Points on a hilly landscape, in no order, each with its height.
From any point a ball rolls to the lowest of the 5 points nearest to it. It stops when none of these is lower. Distance is the straight distance between rows; heights are no part of it.
J331 h=400: [ 84  97 130 188 165 162  73 157 166 139 143 197  99 111 118]
J464 h=680: [ 51  93 118 121 136 112 153 155 101 116 105 141 112 151 146]
J320 h=281: [154 146 150 121 155  89 101 106 157 114 109 121 159 142 135]
J204 h=715: [211  94 116 131  46 148 162 155 134 138 140 125 125 130 119]
J943 h=212: [ 94 139  94 156 152 149 134 132  91 126  90 107 112  79 159]
J278 h=296: [ 85 133 161 225 133 171 128 158 167 155 146 213 128 107 112]
J868 h=691: [115 122 148  89 165 104  90 117 143 111 142 135 119 168 117]
J968 h=454: [104 114 138 153 168 127  71 141 169 116 124 156 114 152 129]
J775 h=178: [201 126 123 136  76 162 151 139  88 147 120 102 116 113 112]
J616 h=493: [199 134 139 118  77 145 123 104  96 174 151  77 129 119 104]
J262 h=396: [149 146 135  92 131  93 123 102  97 156 152  80 140 151 112]
J133 h=544: [112 128 138  62 129  90 148 126  87 139 167 107 114 175 111]
J842 h=344: [102 130  95 153 141 137 155 135  76 123  87 112 128  92 157]
J121 h=179: [113 131 130 103 142 106 131 119  83 139 129 100 124 163 130]
J603 h=376: [133 101  93 166 114 161 171 142  99  98 104 139 149  51 132]
J476 h=759: [ 87 107 150  74 149 124 110 130 114 111 151 130  99 178 112]
J596 h=378: [ 97 108 137  79 111  85 193 145  83 123 164 133 129 181 123]
J131 h=718: [115 166 174 123 107 157 136 137 196 106 148 177 111 160 124]
J383 h=102: [142 134 118 154 177 121  74 110 146 114  90 117 151 126 148]
J140 h=442: [183 145 127 131 121 142 103  99  89 143 112  93 143 111 122]
J556 h=172: [125 141  96 173 180 162  79 115 116 121  90  95 121  67 161]
J609 h=504: [152 144 128 127 137 133 112 109  76 138 115  84 135 131 133]
J882 h=428: [182  91  78 151 114 153 154 179 133  88 126 153 126  43 101]
J919 h=250: [108 121 132 171 166 133  82 154 184 112 108 165 118 141 131]
J309 h=190: [ 83 102 134 132 177 138  76 133 145 117 137 144 100 154 121]
J793 h=147: [157 145 110 149 149 180 109 123  85 124  91  90 126  73 131]
J307 h=351: [120 132 100 167 126 163 166 135 111 108  89 127 112  23 147]
J832 h=719: [176 137 129 124  82 139 157 121  78 151 134  90 134 140 122]
J510 h=170: [129 138  98 147 144 162 128 123  74 127  87  92 125  88 149]
J384 h=184: [112 129 114 142 180 125  78 124 117 125 108 105 123 128 147]
J59 h=133: [174 157 137 143 146 108  93  93 151 118  87 112 173 121 151]
J802 h=437: [119 133 145 135 165 116  87 131 182 105 113 154 130 154 136]
J42 h=373: [108 123 133  92 108  87 190 135  88 132 158 118 137 178 128]
J19 h=593: [152 119 130 121  72 101 199 122  97 147 173 109 159 161 133]
J91 h=537: [101 127 160 178 137 163 108 151 190 116 141 189 114 146 115]
J270 h=115: [170 144 138  95 110  98 118  80 112 171 173  73 156 123  99]
J484 h=453: [ 73 124  86 157 146 126 156 139 101 121  88 135 112  75 171]
J326 h=536: [135 124 125 126  95 112 189 132  80 131 137 105 151 150 134]
J222 h=155: [122 147 160  88 118 119 118 126 201 106 143 167 122 157 121]
J869 h=517: [138 142 130  92 103  95 172 119  80 164 162  86 133 161 118]
J979 h=406: [178 144 139 112 121 116 119  92  90 158 146  78 146 129 110]
J153 h=174: [ 51  99  89 151 140 106 156 146 107 116  98 157 109  98 170]
J433 h=658: [ 86 115 130 109 168 125 106 132 102 125 121 115 104 166 132]
J338 h=265: [118 142 148  40 117 100 125 105 188 123 159 160 132 141 100]
J275 h=417: [ 97 155 154  76  93 157 138  96 187  96 191 185 133 158 123]
J922 h=342: [147 173 154  97 125  81 128 109 192 125 106 127 147 142 136]
J55 h=495: [ 95 130 163 135 131 162 112 122 186  93 172 183 123 163 119]
J772 h=399: [105 113  87 163 126 134 171 129  95 107 101 136 147  64 156]
J959 h=267: [185 137 109 145  95 172 150 145  87 130  97 104 115  91 118]
J442 h=203: [126 157 144  50 115  73 134 112 196 129 144 139 150 136 107]
J335 h=152: [ 60 100 119 133 170 140  94 144 119 133 122 144  84 144 137]
J49 h=651: [ 61 120  97 151 169 130 115 151 112 137  95 126  91 114 160]
J927 h=502: [ 97 122 161  86 132 146 103 105 171 101 181 172 121 164 112]
J146 h=168: [177 155 140  97  99  83 126  76 159 162 155  82 187 104  92]
J301 h=307: [196 145 145 117 116 119 102  83 113 158 141  84 156 117 101]
J668 h=661: [190 110 132 132  45 136 184 129 111 144 155 117 148 144 125]
J677 h=181: [147 158 135  67 115  58 135  93 186 151 144 100 178 112 101]
J24 h=324: [169 129 104 153 104 177 161 155  90 108  93 122 122  65 121]
J14 h=146: [123 130 118 183 177 124  86 154 189 123  94 164 124 125 144]
J617 h=589: [104 117 142 121 168 125  81 129 157 110 135 143 121 169 123]
J770 h=885: [194  92 101 152  67 148 164 153 114 112 135 140 147 115 125]
J670 h=598: [ 59  97 114 174 165 157  73 156 137 149 140 171  63 114 137]
J973 h=224: [104 130 136 203 156 159 106 180 190 139 112 200 113 117 123]
J889 h=546: [134 159 162  89 125  96 118 119 203 116 117 150 130 154 126]
J941 h=78: [104 113 129 110 119  99 179 140  79 127 133 113 132 172 134]
J346 h=674: [ 99 126 113 133 147 116 146 132  78 127 100  99 119 138 146]
J68 h=698: [200  94 136 114  17 135 165 138 155 167 156 111 128 143 128]

For each start below, name the point where the ball stops.
J668 -> J941
J842 -> J793
J91 -> J383
J278 -> J383
J603 -> J793
J868 -> J335
J882 -> J793
J968 -> J383
J331 -> J383
J617 -> J335
J869 -> J941

Call two points neighbours if one is among the 5 nearest of the other. Go from one point of each pair to the other, from neighbour to neighbour, staying as low as possible. Name the highest point that can't be avoided.
J775, J383 -> J959
J153, J270 -> J842
J941, J153 -> J262
J383, J793 -> J556
J222, J270 -> J442
